Points on a hilly landscape, in no order, each with its height.
A ball rolls from a point to the lowest of its 5 nearest points, and stops where none of them is lower. Distance is the straight distance between rows; heights are no part of it.
j109: [126 162 180  98  92 131 149 132 122 130 157 141 103 131 152  84 132 113
 195 164 156 122 138]  h=2.91
j321: [141 122  87 136 123  90 123 144 122  77 103 161 142  20 111 139 145 157
 154 108 111 130 161]  h=5.08
j214: [153  90  81 130 138 156 135  68 175 158 193 205 152 166 143  91 149 123
 152 163 109 123 171]  h=4.80
j479: [140 122 120 130 134  78  95 128 144 152 104 103  69 192  97 148 127 116
  65  75 124 104 117]  h=5.01
j776: [164 111 122 124 125  69  97 106 148 138 125 119  44 178  83 117 147 126
 101 106 146 134 137]  h=4.00
j772: [162 113 155 129 146 132 193 129 162  78 190  93 123 103 139  75  97 113
 104 141 123  78  80]  h=5.66
j162: [ 72 160  94 150 142 179  97 111  97 149 107 105 170 125 133 165 143 121
 116 140 108 162 132]  h=4.11
j350: [130 161 173 100 123 126 114 148 130 111 142 115  97 119 133 101 120 114
 152 160 164 139  99]  h=3.32
j527: [148 135 151 143 164 157 190 134 149 104 169  68 150 118 128  69  96 141
  94 154 114 100 101]  h=7.69
j822: [109 110 104 130 131  79 112 184 109  69 111  98 151  60 122 133 151 111
 116 122 142 128  99]  h=4.10
j498: [124  40  49 109  92 166  99 128 127 148 130 206 137 122 146 105 167 139
 106 108 155 157 159]  h=4.52
j723: [171  92  74 130 132 156 113  93 161 178 185 157 156 157 117 120 106 123
 137 155 102 139 182]  h=4.47
j147: [144 178 130 151 129 167 144 113 122 139 134  99 179 178 117 145 120 131
 162 185 155  99 158]  h=6.28
j748: [190 156 147  94 133 129 143  90 151 166 139 144 122 174  95 112 117 180
 183 132 114 110 186]  h=5.09
j899: [101 135 112 129 135  96 124 145  96  88 123  97 128  64  95  92 123 112
  75 108 128 114 120]  h=3.18
j994: [137 167 163 132 125 146 101 119 110 118 156 127 147 108 148 110 159 123
 134 163 151 138 127]  h=3.51
j856: [122 116 108 124 140  49 156 138 101  45 127 145  96  68  93 107 146 120
 110 151 144 133 101]  h=6.73
j868: [122 147 111 144 122 154 106 131 118 100 165 131 144  81 123  85 162 132
 171 115 141 164 145]  h=3.42
j220: [145 127 142 124 118 155 155 142 129 110 164  63 112 118 155 106 100 118
 115 134 111 102  71]  h=6.72
j936: [128  78 181  73 126 108 130 115  94 159 130 133 111 148 135 159 136 158
 161  95 131 173 139]  h=3.47
j477: [ 63 119 179 123 140  80 147 164 101 118  91 162 116 105 160 167 132  85
 124 144 204 149 111]  h=4.82
j341: [136  75 123 123  91 133  83 129 141 174  93 147 144 149 164 184 119 154
 162 145 124 222 154]  h=3.14
j299: [126 163 179  81 100 142 124 112 129 180 110 130  74 162 129 121 120 146
 165 138 125 109 108]  h=3.17
j896: [107 162  77 141 112 177  99 101 109 179 110 128 179 153 125 159 169 139
 115 151  99 112 151]  h=4.66
j900: [142 146 152 149 156 125 215 109 149  87 154 122 127  94 119  62 104 105
 121 145 145  81 113]  h=5.00
j192: [104 113  88 171 136 148 127 164 111  89  81 107 191  55 127 173 149 143
 107  75  64 134 109]  h=4.46
j89: [117 106 125 122 149  71 147 164 105  63 131 120 109  64 126 124 117  84
 110 165 129 125  96]  h=5.88
j544: [103 117 151 105  93  88 113 175 122 114 101 156 110 109 163 135 111  89
 148 135 153 145  73]  h=4.41
j49: [ 96 115  99 154 172 146 126 118  84 152 102 177 173 127 126 144 135 142
 110 122 117 157 144]  h=2.28
j210: [ 87 161 161 130 116 152 110 160 108 148 119  67 127 130 141 159 105 126
 104 135 126 130  98]  h=4.95
j672: [ 82 122 163 106 137 102 140 132 104 173  77 127 117 160 120 171  98 142
  92 119 114 137 156]  h=2.67
j946: [154 153 141 154 105 131 102 157 139 124 143  68 152 164 132 162 114 161
 120 182 133  84 123]  h=1.85
j271: [116 133 132 131 129 110 141 144  94  73 140 102 135  35  90 107 139 129
 106  98 107 121 141]  h=3.28
j430: [111 138  97 153 106 129  88 143 112  92 108 175 152  59 120 147 163 119
 165 115 121 138 145]  h=4.15
j569: [ 71 130 172 102 110  92 144 156 133 123  82 142  92 137 157 154 125  97
 122 142 128 102  63]  h=4.85
j526: [181 135 131 123 156 133 169 143 210  90 150 103  87 118 114 108 105 120
 181 126 148 115  52]  h=6.00
j589: [181 157 160 112 148 168 149 152 136 100 176 104 155 116 109  72 127 139
 144 163 148 110 134]  h=3.66
j618: [153  58  67 113 118 154 107  94 119 157 125 173 148 148 172 131 151 131
  81 133 121 177 167]  h=3.55
j199: [110  91 115 121 139 140 126  86  99 145 130 196 176 104 142 140 158 168
 130 130 140 172 147]  h=3.10
j115: [147 102 164  76 124 128 121 104 135 146 141 146  51 155 125  98 135 159
 168 103 154 126 151]  h=2.81
j409: [ 70 133 174  93 135  91 139 144 102 134  76 153 144 143 154 169 140 104
 102 112 121 158 133]  h=3.71
j379: [170 144 139 155 132 130 109 110 110 172 132 124 165 160 116 174 115 142
 115 155  96 118 181]  h=3.46
j462: [149 160 133 118 135 167 174 139  90  82 169 107 117  67 111  59 152 112
 121 117 105  97 145]  h=3.20
j680: [139 161  97 167 159 120 184 128 228  83 155  80  89 171 127 123 119 126
 149  81 134 124  37]  h=6.49
j138: [ 87  97 118 125 105  76 189 140 149  96 152 113 120  85 131 147  94  68
 107 127  80 121  65]  h=3.93
j122: [196 154 123 122 120 126 119 109 141 129 132 145 131 198  73 114 105 151
 166 111 147  92 197]  h=7.44
j293: [ 98 157 169 145 131 138 134 118 104 194 136 125 149 132 139 163 130 133
 111 154 121 118 136]  h=4.22
j566: [ 70 115 156  82 121  99 148 162 106 141  90 143  91 166 144 162  85 125
 112 109 136 108 100]  h=5.29
j471: [107 102 139 112 151  80 114 145  87 153  95 116 131 151 116 173  98 153
  97 113  98 171 158]  h=3.50
j536: [135 171 113 157 141 162 128 110 129 170 151 164 182 181 138 120 138 126
 151 178 140 131 167]  h=5.86
j640: [ 76 130 119 132 130 155 135 173  98 118 110  62 144 100 134 147 157 113
  60 118 106 135 119]  h=3.70
j272: [118 182 114 144 136 161 115 154 110 123 160 104 162 103 129 127 154 120
 142 134 128 115 124]  h=3.92
j191: [152 169 149 120 121 147 116 146 108 118 170 120 143  82 147  79 165 107
 144 156 143 144 155]  h=3.34
j160: [160 141  99 125 148 161 134  68 174 174 196 184 172 187 123 116 134 120
 155 148 108 115 190]  h=6.15
j537: [121 149 102 161 127 120 108 147  99  80 100 134 147  57 116 152 159 132
 142 108 140 151 130]  h=4.91
j718: [124  96 146 121 119  94 152 184 156  92 135 110 110  95 145 122  93  90
 121 140 122 115  49]  h=5.32
j699: [107 156  94 131 134 163 101  88 107 172 128 161 157 144 152 142 167 107
 125 156 113 128 162]  h=4.88
j574: [136  77 108 107 131 116 108 105 105 201 140 160 128 127 132 160 127 142
 125 125 109 193 170]  h=2.76
j383: [145 125 146 114 150  69 186 122 143  73 162 130  80  69 117  93 107  75
 115 162 113 140  82]  h=5.45
j759: [ 63 102 136  98 105 115 136 166 117 119  69 140 113 137 171 176 120  76
 112 137 147 123  55]  h=2.62
j19: [151 155 156 122 106 104 123 123 132 166  97 105 106 184  80 164 113 134
 106 117 123  92 155]  h=5.64
j270: [ 87 132 155 110 106 105 130 132  92 120 133 142 129 104 149 132 126 104
 153 145 184 139 106]  h=2.74
j789: [102 128 173  95 102  91 141 112  94  85 136 165 117  96 142 138 141  96
 151 135 177 159 110]  h=3.67
j48: [129  76 159  91 138 108 113 124  88 166 138 160 124 131 137 169 125 129
 159 133 102 194 152]  h=3.08
j382: [170 131 198 109 118 142 146 162 194 102 147 126  83  92 131  73 110 103
 158 160 125 122  81]  h=3.96
j909: [168 139 115 166 174 104 143  57 164 101 120 114 111 214  84 107 120 101
 123 128 187 123  84]  h=8.45
j508: [124 132 153 140 103 145 105 149 128 116 156  67 153 137 148 130 109 146
 117 143 124 125 108]  h=7.33
j843: [157  86  85 110 114 148 114  79 149 165 180 169 139 177 153 111 130 145
 135 151 128 161 167]  h=2.85
j250: [137 178 127 140 118 164 127 121 116 117 160 106 158 110 149 108 167 118
 162 138 139 149 136]  h=3.57
j177: [162 124 161 129 131 105 131 168 145  90 147 124  91  82 140  60 129  94
 142 160 158 136 101]  h=3.99
j404: [105 132 114 157 138 144 151 139 105 101 126  93 153  54 101 120 144 133
 112  69 102  92 137]  h=4.97
j726: [154 150 179 113 124 130 148 120 152 145 113 160  95 145 128  92 122 153
 205 151 176 121 155]  h=3.04
j144: [193 102 115 116 129 139 117  91 165 161 164 167 157 189 100 110 121 149
 169 154 109 116 212]  h=6.40
j200: [137 120 162  95 122  89 118 114 115 159 125 150  71 159 123 125 112 158
 139 110 116 126 162]  h=2.32
j981: [181 125 110 139 142 160 137  72 140 152 142 156 194 195 125 133 105 132
 134 157 111 113 181]  h=7.51
j373: [115  92 102 127 122  40 140 166 116  43 114 136  94  40 112 116 149 135
  98 121 156 125 127]  h=5.36
j707: [134 164 128 120 150 183 129  85 113 181 175 154 159 155 160 120 139 147
 168 159 114 129 157]  h=5.28
j16: [ 59 138 164 136 150 139 139 153  90 144  87 104 147 160 151 190 125 111
  74 132 121 164 146]  h=4.20
j182: [102 119 137 149 116 101 157 160 111  75 142  81 129  62 136 129 121 102
  51 133 127 123  87]  h=3.87
j308: [147 102 147 133 140 105 110 123  98 179 117 109 151 174 113 176 116 130
 116 117  76 154 190]  h=3.53
j657: [125 134 109 141 124 129 130 163  88 106 164  99 145  51 119 108 155 134
 110  84 113 128 129]  h=3.37
j833: [179 158 158 126 126  99 113 119 150 138  97 137  96 185  80 107 116 158
 137 125 144  78 137]  h=5.33
j434: [145 152 172  93 119 142 136 111 130 161 168 164 106 150 148 118 125 130
 170 143 144 144 165]  h=2.96
j183: [141 155 124 126 137 128 147 136 102  95 151 105 154  57 112  96 134 124
 105 114 130  89 131]  h=1.41
j8: [154 151 192 131 126 120 135 160 136 126 155 121 127  83 154  79 116 109
 145 165 137 118  97]  h=3.77
j148: [144  81  84 105 110 158 130  60 122 175 172 191 151 137 157 112 158 129
 134 122 112 165 151]  h=3.33
j167: [175  88  72 128 115 148  97 109 126 185 146 172 156 159 131 134 122 139
  82 138  85 146 170]  h=2.98
j916: [154 148 123 146 122 160 142 140 115 122 179  38 171 103 134 112 127 169
  78 127 117  97 140]  h=7.61
j397: [ 77 126  99 141  92 112 146 191 176 109 106 104  82 158 156 167  96 106
 118 119 103 126  70]  h=5.13
j65: [169  89  82 117 145 139 113  53 171 175 180 162 153 189 144 115 122 133
 164 154 106 138 184]  h=3.98
j359: [158  66  94 151 125 129  86 149 127 178 107 123 150 150 143 177 115 141
 103 143  80 187 154]  h=2.80
j152: [104 117 120 127 120 122 179 170 168  98 149  93 111 107 176 143  76  89
 110 121  97 142  45]  h=2.58
j91: [ 80 110 131 130 147 101 114 185  74  73 127 103 130  63 149 173 157 111
 102 113 162 158 106]  h=4.64
j819: [106 138 164 106 114 125 140 158 111 107 162  81 119  89 146 125 134 122
  97 162 144 134  85]  h=5.51
j39: [ 82 139 120 123 133 104 129 156 171 146  91 121  58 179 146 148 103 118
 110 140 112  96  60]  h=8.49
j204: [122  99 141  74 114  66 134 167 109 147  82 133  68 173 117 180 120 137
  90 107 106 156 142]  h=5.03
j426: [159  94 110 128 128 147 112  97 111 177 133 169 165 157 116 154 120 157
 129 145  99 156 166]  h=2.26
j211: [171  96 137 109 101 113 106 116 137 172 139 153 114 168 113 144 134 165
 177 141 108 152 191]  h=3.09
j740: [ 71 146  98 154 149 163 110 133  99 150  92 159 158  96 137 166 133 143
 104 113 141 159 126]  h=3.11
j810: [155  87 140  97  79 122 128 113 116 157 137 154  95 133 144 174 143 163
 158 111 127 188 138]  h=3.59
j521: [146 106 170 132 140 105 174 144 142  98 169 119 106  86 124  70 102  96
 110 133 132 113  89]  h=4.34
j280: [121 107 127 120 147 120 116  79  99 172 131 162 168 137 135 161 133 145
 116 129 111 166 162]  h=2.61
j224: [116 122  79 133 121 151  98 154 130  98 106 160 188  48 138 130 151 140
 158  95  80 122 153]  h=3.48
j399: [ 75  93 151 100 139 109 149 161 125 141  55 132  89 178 132 164 103 103
  94 129 116 130 120]  h=3.94
j857: [ 98  94  79 141 151 154  95 108 115 142 104 221 170 111 136 131 160 145
 107 105 109 136 150]  h=2.77
j128: [ 82 182 109 158 134 154 126 129  82 152 121  68 166 138 148 160 114 135
  89 154 102 129 143]  h=4.92
j558: [ 99 155 122 144 150 138 123 109  98 165 104 140 186 175 131 188 120 123
 114 149 109 149 165]  h=3.05
j517: [134 138  86 140 139 160 105 122 123  93 140 140 147  56 128 122 150 106
 172 104  93 110 142]  h=3.63
j930: [125 145 120 137 113 151 111 141 111 122 166  60 130 109 122 119 156 133
  86 116 125 121 117]  h=5.65
j53: [ 58 139  90 178 167 200 107 150  87 141  84 121 167 112 120 166 151 129
  95 119 106 146 137]  h=4.42
j735: [140 131 114 114 146 137 124  81 107 195 150 158 153 155 120 153 122 127
 126 126 100 152 163]  h=2.39
j824: [116 140 152  85  99  77 121 119 118 162 123 146  68 164 108 146 107 145
 121  97 142 118 113]  h=3.43
j315: [ 88 137 107 148 129 121 134 186 102  86 105  96 164  68 120 166 135 117
  66  93 122 131 106]  h=3.06
j209: [127 162 125 129 138 130 154 133 127  84 146 130 142  46  82  65 147 130
 165 112  98  87 179]  h=3.86
j788: [ 96 137 163 115 115 116 133 129 149 147  96 132  95 137 137 127 134 110
 142 126  88  91  71]  h=7.25
j297: [132 150 100 175 141 139 134  76 202 115  98  80  91 179 102 113 129 133
 152 146 165  99  60]  h=7.26
j369: [129 148 138 118 142 151 130 137 171 115 128  89  95 144 142 109 110 147
 118 142 116  98  56]  h=8.88
j703: [103 151 120 136 153 131 138 118  91 100 136  72 143  83 116  98 115 153
  61  96 118  92 107]  h=4.93
j392: [143 164 138 145 150 146 144 110  98  97 170  91 135  91 116  79 137 145
  91 126 145 103 126]  h=4.17
j194: [110  90  62 116 146 167  96  74 123 162 159 210 131 148 142  99 158 128
 116 139 117 112 163]  h=4.89
j139: [149 192 152 130 129 162 122 143 147 154 159 149 136 117 125  86 141 125
 181 162 143 135 147]  h=3.16
j993: [127 149 153 113 122 100 129 113 147 139 100  99  75 185 132 106 116 138
 143 132 144  75 105]  h=6.74
j405: [155  92 144 124 136  88 100 144 135 155  84  87 109 162  97 171 107 138
  99 102 107 143 174]  h=3.84
j259: [116  97 122 128 119  69 136 173  97  41 134 126 138  71 136 131 153 114
  93 147 147 137 102]  h=4.61
j639: [ 92 112 132 175 123  83 223 131 177  97 157 102 109 114 162 144  82 103
 145  58  92  92  76]  h=5.34
j550: [134 146 128 134  96 127 128 153 151 114 105  65 108 172 145 130  90 146
 110 155 124  89  79]  h=9.33
j835: [ 99 107 120 127 163 127 121 107  98 156 106 173 159 133 133 156 132 132
  90 115 146 169 152]  h=2.63
j518: [150 107 126 128 105  93  74 132 144 155  95 113  75 154 104 164 134 132
 123  77 146 159 159]  h=3.64
j169: [204 127 153  87 131 137 126 112 160 151 137 133  60 160  95  94 124 160
 176 113 147 146 169]  h=3.91
j577: [ 44  96 109 140 157 122 146 188 103  84 125  85 136 102 130 144 124 116
  51  99 125 128  93]  h=1.92
j954: [141 142 173  98 126 122 118  84 149 166 129 130 122 172 113 138 127 155
 176 120 134 127 172]  h=3.74
j647: [147 134 117 177 135  75 156  85 173 140 100 124  53 181 113 129 122 116
  81 105 147  95  97]  h=8.87
j659: [139  82  94 143 151 142 116 110  96 186 114 163 152 161 130 158 112 139
  94 138  82 184 181]  h=2.52
j11: [161 148 138 131 173 103 149  69 176 115 102 155  62 194  94 100 123 131
 109 151 183 110  86]  h=7.55
j625: [ 96 104  61 135 121 190  73 117 145 108 108 190 161 105 143 124 146 113
 162 107 111 101 139]  h=2.65
j901: [ 91 131  91 152 120 112 151 121 209 118 131  94  69 169 144 153 119 112
 124 102 119 116  44]  h=8.59
j670: [132  38  64 123  99 157 119  87 101 156 141 177 145 123 161 152 171 138
 107 129 131 198 111]  h=4.12
j419: [171 169 143 165 123 156 119 112 152 139 113  88 186 177  89 161  84 153
 143 163 129  80 171]  h=6.13
j472: [209 161 122 144 127 129 105 112 147 120  66  96 139 200  60 107  92 150
 121 119 159  65 156]  h=7.99
j676: [128 143 162 119 104 144 109  96 113 178  99  97 125 181 135 156 103 143
 114 141 120  96 141]  h=5.68
j76: [127 129 125 140 129  95 180 135 133 104 168  90 116 107 139 110  68  89
 100 126  94 111  55]  h=4.08
j646: [ 78  93 102 135 114  87 190 209 113  69 130  91 134 106 148 130 103  75
  65 112 124 161  84]  h=1.22
j85: [116 155 122 131 121 139 135  65  88 157 157 189 160 107 170 122 166 108
 139 123 147 163 156]  h=0.93
j267: [163 139 163  90 152 140 126  92 158 137 103 120  57 181  73  79 123 149
 145 107 167 125 115]  h=4.31
j493: [160 139 108 167 151 116 131 102 182 114  78 111  86 191  81  93 110 135
 115 124 170  90  99]  h=7.06
j216: [103 159 146 129 114 115 100 130  87 133 107 138 170  88 147 135 156 127
 128 120 145 167  98]  h=3.15
j282: [162 177 127 137 149 178 107 149 149 134 194  98 164 128 113 119 186 137
 156 169 140 143 143]  h=5.19
j952: [ 81 101 127 112 121 110 140 216 135  66 105 114 126 107 170 164 124  84
  83 141 136 128  62]  h=1.79
j812: [124 138 136 128 127  74 117 128 103  56 122 109 106  47  95 104 148 124
 103 144 128 131 120]  h=5.21
j636: [169 124 148  87 131 140 151  97 145 160 125 169 131 192 107  87 113 153
 195 130 153 130 181]  h=5.31
j328: [ 87 145 154 113 128 117 118  99  79 151 124 159 146 121 146 118 147 125
 162 150 163 148 132]  h=1.46
j450: [ 90 108 117 124 110  68 119 167  95  78 111 119 109  72 123 137 165  83
 120 144 173 158  75]  h=4.81
j104: [ 98 129 135 129 104 102 105 113  78  82 120 155 137  77 149 147 179 126
 157 129 174 163 123]  h=4.48
j530: [131 152 172 115 116 141 128 136 172 113 105 136  87 146 121 125 113 132
 182 155 142  95  80]  h=2.21
j660: [135 146 203 109 109 137 123 137 156 130 116 155  82 137 147  76 123 102
 216 145 184 125 109]  h=2.90
j524: [103 123 162 115 149  89 129 135 116 175  96 124 122 157 105 173 125 158
 106 123  92 143 163]  h=3.49
j933: [143  70  66 117 141 141 118 102 101 177 122 196 168 149 156 115 148 134
  90 122 106 170 171]  h=3.61
j719: [114 168 104 156 123 174 147 128  94  96 162 103 161  56  86  92 125 146
 110  83  87  54 156]  h=4.83
j71: [158 154 182  97 135 161 142 145 154 116 170 129 124 125 118  85 136 125
 203 178 186 142 125]  h=2.97
j34: [ 75 128 151 124 148 111 117 156  95 130  91 118 151 130 149 165 130 120
  92 122 149 131 120]  h=4.30
j638: [126  53 171  95 119  85 140 134  95 150 136 159 116 114 155 158 123 169
 135  89 150 189 130]  h=4.79
j655: [154 109 130  88 124 136 137  85 147 175 198 148 126 176 124 116 143 151
 178 114 116 153 170]  h=2.53
j503: [140  82  82 144  98 138 113 155 141  85  96 201 177  56 148 142 124 120
 173 112  85 100 153]  h=2.82
j534: [109  99  79 178 113 173  95 153 129 106  73 177 194  76 166 150 150 135
 140  90 103 104 141]  h=3.95
j570: [110 113 183  82 101  92 139 108 114 163 140 177  68 141 134 112 134 136
 180 110 134 116 135]  h=2.68
j906: [170 174 154 128 123 138 119 118 144 136 113 128 126 170 114  85 115 136
 169 157 156  92 142]  h=4.96
j256: [160 121 134 114 132  96 127 122 109 184 122 142 102 148 107 158 130 169
 154 114  99 120 177]  h=2.88
j116: [124 167  80 120 137 170 119  80 155 135 175 172 158 143 117  99 163 120
 163 146 121 115 165]  h=6.01
j123: [134  93  89 147 124 125 131 173 102 100  94 136 170  29 121 171 153 138
 125  79  86 129 138]  h=1.84
j701: [133 140 175 105  93 121 116 154 113  95 127 149 115 108 167 104 127  94
 161 169 167 134  75]  h=3.85
j731: [145  47  31 111  98 168 108  99 135 170 148 194 132 141 178 123 140 129
 106 132 130 174 153]  h=3.97
j41: [102 142 184  79 116 109 132 128 139 132 109 140  94 151 159  96 120 111
 185 134 145 116 107]  h=2.73
j347: [140 127 154 110 127 136 128 143 177 134 149  90  91 108 152 114 105 100
 153 137 127 119  61]  h=5.96
j671: [155 114  71 140 125 128 121 143 127  83 136 164 170  52 121 148 148 142
 183 103  65  97 161]  h=3.38
j908: [ 99 113  77 184 136 155  96 139 103 102  84 186 165  56 149 150 152 127
 149 110 130 122 128]  h=4.67
j348: [ 87 114 170  83 134  86 152 120  71 165 132 164 148 139 146 151 135 124
 146 110 142 159 138]  h=2.56
j9: [131 153 125 144 142 140 182 135 117 110 181  92 148 104 116  67  98 147
  46 125 121  74 123]  h=7.34
j378: [153 164 131 143 108 169 102 145 151 113 114  86 155 192 100 135  94 171
 145 156 147 101 110]  h=9.21
j332: [125 122 148 117 115  92 115 114 120 144  94 122  78 175 112 141 114 135
 118 111 145 117 137]  h=3.65
j836: [110 129 147 109 117  88 121 129 147 155  90 127  73 173  86 128 120 123
  97 122 136  91 121]  h=6.34
j753: [ 76 117 142 115 112 104 138 183 108  84 107 112 119 111 157 148 128  92
 114 149 128 139  57]  h=2.78
j734: [223 125 145 135 138 106  90 100 169 134  93 108  99 191  40 109 119 149
 103 104 160  87 147]  h=6.99
j131: [115 130 115 142 112  91 200 114 183 106 168  84 100 130 145 123  88 122
 131  80  98 102  66]  h=4.94
j990: [ 84 122 165 119 109 113 117 146  65 131  83 152 163 111 155 160 118 121
 120 134 175 145 126]  h=4.09
j159: [116 160 101 147 109 161  83 110 115 133 128 163 155  93 147 130 169 107
 179 131 135 132 133]  h=3.68
j451: [133 149 152 118 143 182 141  70 158 143 158 173 176 170 141 102 145 131
 180 143 164 128 192]  h=5.63
j887: [ 97 166 135 133 116 147  97 126  92 140 146 101 144 119 142 138 134 131
 120 156 143 135 115]  h=2.75
j783: [204 120 125 141 124 128 115  86 159 175 134 137 154 190  89 141 104 177
 153  98 115 104 176]  h=6.09
j285: [164  94 105 115 135 140 115  83 129 179 164 158 141 166 130 126 140 139
 134 146 106 144 185]  h=1.66
j495: [155 170 176 115 125 148 119 166 142 118 162 102 129 160 138 108 119 151
 150 168 153 101 108]  h=4.87
j866: [ 74 123 190  77 115  93 122 146 104 142  93 168 100 126 143 160 115 116
 140 110 177 129 115]  h=5.67
j338: [136 147 153 152 182 124 186 108 135  74 151 133 109  70  94  63  99  98
 109 162 157 122 131]  h=5.35
j343: [142  79 133  96  88  85  81 113 135 156 104 120  70 148 135 157 121 150
 156  97 160 176 159]  h=2.86
j173: [156 117 137 104 110  86  85 114 144 146 116 124  17 163 118 123 149 154
 123 102 137 155 138]  h=3.62
j869: [ 57 134 126 144 152 157  95 160  95 133 119  87 161 120 144 181 152 123
 102 143 134 145 131]  h=4.74
j713: [146  78 110 111 105 137 125  81 105 178 169 167 148 132 145 142 149 131
 149 115 127 174 153]  h=2.99
j971: [ 94 106 110 167 120 139 114 109 105 128  72 208 159  85 143 154 171 140
 128 106 148 148 146]  h=3.69
j187: [123 124 116 129 132 126 160 139 188 117 157  88  92 151 147 131  76 146
 109 113  99 100  62]  h=7.03
j68: [ 69 157  93 170 168 168  99 122 104 149  78 122 169 105 132 174 158 129
  99 134 131 144 128]  h=3.90
j642: [127 127  94 159 129 145 126 139 106  97 143 123 172  58 112 101 135 124
 133  85  82  87 149]  h=3.89
j720: [202 126 125 128 128 118  99 127 135 161 114  98 102 176 100 142 133 148
 143 109 119 125 160]  h=3.79
j394: [143 162  96 148 141 186 125 140 128 132 171  83 155 105 115 101 158 148
 135 116 113  96 161]  h=1.81
j35: [226 111 114 172 118 127  98 120 143 176 110 105 133 175  91 154 105 115
 117  96 114 137 182]  h=4.55
j446: [119 175 107 159 133 182 128 128 116 140 152  83 155 104 129 148 175 146
 123 145 109 130 132]  h=4.32
j966: [143 179 124 157 153 169 169 131 152  94 151 120 161  76  87  74 137 120
 173  92 101  64 199]  h=4.13
j63: [168 142 126 119 148 110 124  92 167 123 113 142  74 200  66  87 109 143
 120 113 180 109 146]  h=6.30
j33: [167  98 117 134 130  96  88 116 128 177 126 125 122 164 134 164  97 153
 135 109 103 171 185]  h=3.31
j926: [ 84 134 156 111 114  83 137 160 127 126  62  93  83 174 117 153 103  91
  98 133 118 103 105]  h=5.60
j81: [144 136 122 135 130 108 116 155 100  85 145 132 125  47  95  76 176 111
 135 119 139 136 145]  h=3.88
j326: [138  97  96 129 119  77 101 128 143 141  98 117  39 181 114 141 134  97
  54 108 135 183 103]  h=5.16
j406: [ 79 152 140 116 114 141  94 162  70 116 137  85 148 119 152 145 136 125
 109 122 141 163  95]  h=4.38
j814: [154 128 164 121 166 153 198 133 169  96 169  89 103 115 118  90 100 120
 117 151 133  95  59]  h=5.77
j922: [157 149 137 127 125 150 139 104 193 119  83  80 112 168 113 105 106 158
 130 155 153  84  74]  h=7.24
j370: [155 141 129 131 132 186 151 137 125 100 163  58 138 136 123  99 121 171
 117 153 118 104  95]  h=8.53
j263: [125 106 127  90 130  71  98 145 135 146  90 132  47 178 104 122 128 133
  99  93 116 126 102]  h=2.71
j277: [127 169 141 152 144 171 177 103 122  87 146  68 169 115 140  75  88 150
  72 122 136  69 111]  h=8.60
j807: [144 154  99 159 159 184 116 130 156  86 204 141 158 110 127  78 183 123
 170 116 146 125 186]  h=4.07
j512: [112 145  73 156  98 153  93 143 122 121  91 156 174  75 142 138 164 141
 150 114 100 135 125]  h=4.03
j36: [147  73 103 128 112 136  95 124 126 176 122 146 128 146 140 174 122 143
 104 145  97 207 168]  h=2.70
j855: [ 89  99  73 126 115 161 125 105 114 112  83 228 151 109 145 124 160 122
 151  91 121 138 148]  h=2.92
j650: [133 146 119 144 134 127 146 151 130 121 175  54 122 111 164 105  84 132
  87 130 101  94  72]  h=6.88
j505: [ 79 128 123 125 126 144 103 189  99  98 125  73 155  91 143 150 136 106
  94 117 140 139 109]  h=4.14
j291: [ 86 147  87 162 146 198 116 159  85 124  78 120 158  76 171 174 168 136
 113 106 108 140 124]  h=5.20
j803: [138 133 144 102 106 104 136 155 121  70 170 133  98  66 111  76 133  99
 119 156 137 137 101]  h=4.39
j556: [174 132 116 152 144  72 153  87 172 136 122 116  79 220  94 120  99 102
  91 133 169 124  89]  h=8.08
j995: [ 83  81  57 157  80 150  88 130 141 110  77 230 181  73 177 146 138 117
 163 134 120  98 153]  h=1.21
j388: [140 130 117 127 156 161 152 146 223  86 118 101  73 167 117 118 130 130
 155 145 131 113  58]  h=5.59
j337: [126  99 119 161 145 142 134 108 109 164 114 152 203 163 127 172 116 133
  65 127  90 179 170]  h=2.72
j859: [127 118 141 101 109 106 162 168 125  99 161  97 100  86 137 102 110  78
 125 137 141 139  81]  h=5.62
j948: [135  73 128 132  96  99  73 144 143 138  64 106  79 156 129 212 124 153
 126 102 117 205 162]  h=3.78
j266: [ 64 117 161 103 123 127 125 189 122 120  95 102 115 142 152 164 105 115
  97 141 137 130  92]  h=3.80
j420: [143 125 148 136 153 112 221 111 187 103 149  92 125 130 137  96  72 140
 151 102 120  98  65]  h=5.75
j732: [116 122 156 160 146  88 222 105 179  75 164 113 132 115 117 107  93  62
 163 113  89 125  73]  h=5.61
j711: [154 159 143 139 165 153 128 119 192 113 110 115  80 180 103 102 122 149
 152 156 158  88  85]  h=4.26
j499: [120 168 147 173 161 138 200  93 148  82 162  91 144 121 142  67  71 117
 118 135 142  74  72]  h=6.71
j314: [148 160 150 161 123 134 103 111 117 153 131 103 157 181 100 154 103 147
 138 168 128 102 150]  h=4.27
j746: [136 150  85 155 129 173 118 145 116 100 174 130 159  80 110 108 174 113
 187 101  96  97 175]  h=3.81
j437: [133 141 123 128 122 118 105 146 105  92 131 132 135  42 131 103 158 114
 154 126 160 144 107]  h=3.82
j174: [135 145 176 106 120 118 113 105 146 140 103 138  61 178 117 101 136 144
 138 133 144 101 139]  h=3.73
j960: [106 148 167 118 117 138 124 138 125 130 116 117 130 146 130 120 110 128
 137 154 138 118 127]  h=5.02
j287: [183 118 127 143  89 130  97 123 124 164  84  99 110 174 104 179 105 124
 114  89  94 133 179]  h=4.23
j545: [154 171 115 129 148 181 129 119 162 151 158 140 192 149 128 108 145 130
 186 181 159 136 182]  h=4.54
j390: [104 111  96 142 149 140 100  92 109 156 105 178 170 131 131 134 125 127
  90 116 108 130 180]  h=2.69

Call two points neighbours if one is among the 5 nearest of the other. Go from one point of each pair to the other, from neighbour to neighbour, staying as low as possible. Name the highest point that can't be avoided.
j49 and j285 | j280
j123 and j49 | j671
j995 and j200 | j434
j285 and j672 | j524
j200 and j946 | j314
j530 and j85 | j713
j123 and j263 | j824
j646 and j183 | j182
j200 and j530 | j41

For each start below, name the point where the ball stops.
j308 | j285
j566 | j646
j39 | j646
j35 | j285
j909 | j200
j556 | j200
